Points on a hilly landscape, in no order, each with its height.
From any point a ball rolls to the lowest of the 2 points nearest to it. It stops when none of these is lower. Distance is the straight distance between rows; heights are no part of it.
J_491: [ 17  -4   2   2  27 -14 -36  22  -4  -6  -6   5   8  -4  18 -18 -12  14
  -4   0   2  -2]  height 89
J_316: [-16  -6 -13  -4  19 -10  -2  -3  13 -21   2   0   1   7  -3  12  19   1
  -7 -13 -12  -2]  height 520
J_827: [  7   1  -2 -13   8   4   2  -9   4   0  -8  -4  -4 -10  -6   6  13 -24
  18   3  -6  -3]  height 618
J_580: [ -4   2 -12 -16  10  -1 -17 -27   2   9 -10  20 -13  -5  10  -2  20 -25
  23   3 -17   5]  height 761
J_513: [-49  17   5  10  -5  -9   4  -8  13  -6   6   9  -7   6  -6  19  15  -3
 -17 -10 -18  -6]  height 451
J_446: [-33   6  -7  19  25 -16 -18  -5  -8 -13   7  15   0  18   7   5   8   8
 -27   5 -22  -3]  height 693
J_402: [ 41  -4  17   1 -10  13  -5  28   0   5 -14  -8  12 -11  -4 -19 -27   8
   3  11  20   6]  height 241
J_279: [ -5 -19 -26   8  20 -11   9 -11  -7 -18  12 -11  -3  34  -7  16  15  10
 -18  -3   0  -4]  height 628
J_575: [  8  -2  10  -5   7  -7 -23  17   8  -7  -6   2  14  -9  10  -9 -21  22
 -12 -14   8   0]  height 164
J_961: [ -1  29   3  25   9   2  -6   7 -18   4  -9 -12 -15 -13 -29   6  -2 -13
   6  31 -15  -4]  height 187
J_332: [ 13 -12   8   4 -18  15  30   0  -4   4   6 -18   5   4 -31  16  -2  12
 -14 -10  16   0]  height 808
J_900: [ 18  -9   0  16   7   6   7  33   5 -20   3 -19   6  21   5  -1 -13  28
 -20  18   3  -4]  height 361
J_678: [  7   5  -6  20  30  -5  -5  19 -15 -15   0 -10 -10   6   0   5  -4  10
  -8  33 -24 -11]  height 299
J_237: [-30   2  16  10 -30  -9   2 -17 -23  18  14  25   1   2   6   7  -6  10
 -20 -18   5   5]  height 98
J_392: [ 22  -4  16  -8 -17  16  12  12  13   2  -8 -13  13  -8 -14  -1 -12  11
   2  -7  16   4]  height 198
J_419: [ 11 -12   6   1   4   3  -6  -2 -15  10   5  -1   2  -1 -16   4  -4  15
 -10 -15  22   4]  height 205
J_571: [  1   7   2  -2 -12  -4 -10 -26 -14  30  -4  13 -16  -4  -4  -3   4 -22
  18  -4   4   7]  height 782
J_440: [-22  -2   7  -9 -12  -7   6 -21   7   4   7  13   5   6   1  14   8  -1
  -3 -22  -2   0]  height 394
J_531: [-20   1  20 -14 -29  -5   1 -15   8  18  -1  12   5 -13   4   5  -5  -1
   3 -28   8   4]  height 430
J_81: [ -5  -1 -22 -10   9  -4  -9 -12   6   1   3  25 -12  17  41 -15  11 -12
  16  25 -30  -2]  height 736
J_797: [ 25  -3  -4   5  26 -10 -25  20 -11   3  -2   7  -6   0  16 -21 -18   7
   9  22  -3  -2]  height 154
J_69: [  2  26   3  20   2  -6 -12   7 -17   8 -12  -5 -16 -12 -10   3 -10 -22
  28  41 -15  -4]  height 127
J_757: [ 10   5   9  -4 -11   2   1 -12  -9  20  -3  -1  -1 -12 -15   4   1 -13
  13  -9  10   4]  height 792
J_736: [  6 -16 -19 -19  25 -13  -8  -4   7 -26  -2  -5   5   7   4   2  16   5
   0 -16   4  -3]  height 546
J_755: [ 27   5   5  -3   1  10 -13  14  -2   4 -13  -9   2 -21  -3 -19 -12  -5
  14   8  13   6]  height 196
J_308: [ 23 -16 -19 -12  29   1  -6  -3  -6 -11  -3 -10   5   3  -3  -8   5   3
   4  -9  16   3]  height 566
J_701: [ -2 -10   0 -17   5 -15 -18  11   9 -22   3   3  20   0  17  -3  -9  22
 -16 -26  16   1]  height 226
J_881: [ 15  -7  18  -6 -42   6  19 -11 -16  28   1  -3   3  -6  -8   0 -20   1
   1 -12  23  10]  height 309
J_902: [-14   1  -6   9  27 -13 -22   3  -2 -17  -1   8  -4   3   7   0  12   3
  -5   8 -24  -5]  height 712
J_179: [  6   1  15   4 -21  10  13 -10 -10  20  -3  -8   0  -5 -33  15  -3   0
  -5 -10  17   3]  height 800
J_212: [  1   5  -2  26  17  -5  -4  29  -5  -7   6 -10  -1  15   7  -3 -12  21
 -17  21  -9 -11]  height 345
J_788: [-23  18   1  23   5  -1   6  -7  -8  11   5  -4 -15   1 -31  13  12  -9
  -9   4 -12   2]  height 248
J_769: [ 25 -15   2   4  -5   5  10  30   9  -6   8 -12   8  11  17 -11 -20  26
  -1   9  12  -5]  height 320
J_395: [-37  -3  13   1 -20 -11  -8 -30  -6   6  16  28   8   1   5  15   4   6
 -29 -34   8   7]  height 206
J_29: [-21 -11 -15  20   7 -12   7  -7  -9 -15  16   2   3  32   0  11   7  17
 -28 -14   2  -3]  height 650
J_832: [ -2 -19 -10 -24  -6  -8   2   6  17 -29   3  -3  31   5  19 -15  -5  16
 -14 -38  20   5]  height 282
J_781: [ -3   2  23  -8 -36   0   8  13  15  18  -6   0   7 -12  13 -11 -19  12
   5  -5   6  -1]  height 357
J_251: [  4 -14 -22   9  23 -10   7   4  -8 -26   0 -25   1  20 -21  10  16  20
 -20  -9   7   0]  height 606
J_20: [-27  14  -4  14  26  -8  -8   4   1 -14  -2  -1 -12  -3 -22  15  20  -3
 -15  -5 -20  -5]  height 372
J_948: [ 14 -16   0  -1 -16  12  36   3   4   1  12 -14   2  19  -6  11  -1   4
  -3   3  14  -4]  height 815
J_232: [ -1 -13 -14 -19  -4   8  15 -15  14   8   9  11  -5  13  33 -13  11 -20
  20   6  -4   2]  height 839
J_412: [-31   1  -6  -3   5 -15   0 -11  14  -9  12  13  -3  17   8  14  20   1
 -10  -4 -20  -5]  height 489
J_43: [ 32 -11  11  -6 -14  17   7  35  11  -1  -4 -10  17  -2  16 -30 -28  18
   2   7  22   1]  height 279
J_998: [  2   7  15 -10 -19   4  -3  16  14  11  -7   0  11 -17  33 -29 -23   3
  11  -5   8   3]  height 322
J_336: [  4  11   9 -24 -21  10  -5   0  16  11 -10   4  11 -24  16 -28 -19 -17
  22 -10  12  11]  height 283
J_683: [ -7  -1 -17 -25   0  13   8  -8  24  -4   2   7   2  -8  35 -26   3 -23
  19  -2 -10   1]  height 847
J_16: [ 14 -13 -12  -1  25   0  -5  -1  -8 -17  -7 -13   2   5 -27   8   8  10
 -10 -12  14   0]  height 585
J_966: [-24  21   2  32  20   0   5  12  -7 -10  -1  -7  -5   1 -29  11   5   3
 -20  13 -16  -3]  height 314
J_695: [ -7   5  -9 -27  14   4  -9   1  25  -9  -9   6   3 -26  23 -25   6 -21
  21 -15   0  -2]  height 854
J_463: [ 37   2   6 -11  -6  22   0  10   6  -8 -19 -17  10 -27 -17 -13  -9 -16
  23   3  17   9]  height 148
J_136: [ 13 -11  -9  -5 -11  11  24   8  15   0  10  -9   3  19  21   1  -2  -1
   9   9   3  -5]  height 824
J_489: [  6   5 -17 -17   8   8   5  -6   3  -2 -11   4 -21 -15  -2   5  21 -32
  27  25 -22  -8]  height 632
J_721: [-17   3   9   9 -32 -12  -2 -34 -23  32   9  27  -6   3   4  -4  -6  -1
  -2 -11   6   9]  height 199
J_168: [ 32 -13   6 -21  -6  22  13  18  26 -20 -15 -22  22 -11 -13  -9  -5   5
   1 -12  21   5]  height 147
J_207: [-12  12   0  -9 -11  -2   0 -26   6  17  -7  12 -11  -3   7  -1  12 -30
  22   3  -8   2]  height 772
J_750: [ 10  19   6  19 -13   5   5  15  -6   9  -1 -14 -10  -4  -4  11  -7 -14
  18  36 -16  -5]  height 61
J_4: [ 21 -12  19  -2 -16   7  -1   8  -6  11  -6  -7   9  -9 -21  -4 -16  26
 -10 -17  27   9]  height 140
J_611: [ 29  -6   1 -26 -13  34  22   6  16 -11 -10 -19  12 -19  -7 -13  -6 -15
  13  -5  19  -1]  height 92
J_322: [  2   8  -4  23   3  12  17  -5 -17  10   7  -5 -15   9 -22  18   6  -3
  -1  16  -5  -2]  height 184
J_547: [ 16  10  -1  17  23  -7 -25   9 -25  12  -2  -1 -10   0   0  -6 -11   4
   0  25  -4  -1]  height 210
J_765: [ 19   8   4 -17  -8  14  -8  14  15   2 -14  -7   3 -34   9 -27 -10 -23
  25   5   9   3]  height 242
J_383: [  7  15  -6  31  27   4  -8  16 -20  -9  -5 -16  -8 -10 -22   6   0  -1
  -7  32 -17  -6]  height 247
J_186: [ -3  -6  13  -7 -29   0  11 -24 -19  30  10   9   0   3   3   1  -8   0
   0 -17  14   6]  height 267
J_142: [-32  -7  13  -7 -25 -14   8  -5  15   2  14  11  13   4  14  15  -3  13
 -20 -22   5  -3]  height 346
J_320: [-34  -7   5   1 -14 -12  12 -15  -1  -6  18  10  13  10  -5  16   5  18
 -30 -31   8   0]  height 290
J_331: [ 11   2  -2  12   9  -5 -14  -5 -25  10   3  -3  -6   2  -8   5  -2   6
  -1   4   7   5]  height 264
J_870: [  7  -6  -6  -4  -6   9  17 -12   3  11   8   2  -7  10  14   5   7 -12
  16  14  -3   2]  height 831
J_834: [ -9  -5 -20 -20  11   3   4 -17  13  -4  -3  16  -9   7   9  -4  28 -23
  18   2 -16   3]  height 750
J_988: [ 18   1  -6  15   6   8   5   7 -13   4   3  -9 -10   7  -5  11   1  -7
  11  31  -8  -8]  height 124
J_643: [-24  15  25   0 -38 -13   1  -6  12  21  -4   7   5 -15   9  -1 -18   4
   9  -9   1   1]  height 395
J_134: [-35   3  -8  23   0 -16  -6  -3 -11  -4  15  17   4  25   9  10   6  15
 -31  -4  -8  -1]  height 672
J_787: [-11   0 -19  -8  22  -4  -1 -18   2  -7  -5  12 -20   7   6   8  26 -18
  11  16 -37  -1]  height 738
J_929: [ -9   4  -7   2  15  -8 -10  -5   2  -3   0  14  -9   7  23  -2   9  -7
   9  20 -26  -6]  height 726
J_774: [ 12  -3  -9  -2  17   2   0  -3  -4  -9  -2  -8  -8  -2 -20  13  16  -6
   5   1   1  -3]  height 603
J_644: [-29  16  12   9   3  -2   1   2  14  -6  -5   3  -7 -11 -25  21  13  -1
 -12 -11 -18  -5]  height 413

For each start below, name the point where the ball stops.
J_736: J_750
J_531: J_237
J_900: J_611
J_212: J_750
J_781: J_611

Call two points neighbours if one is among the 2 nearest of the other. Go from one point of each pair to the other, from neighbour to neighbour, staying as low as possible. Name the highest point that can't be avoided.
J_237, J_750: J_531
J_4, J_491: J_331
J_611, J_4: J_392
J_611, J_750: J_900
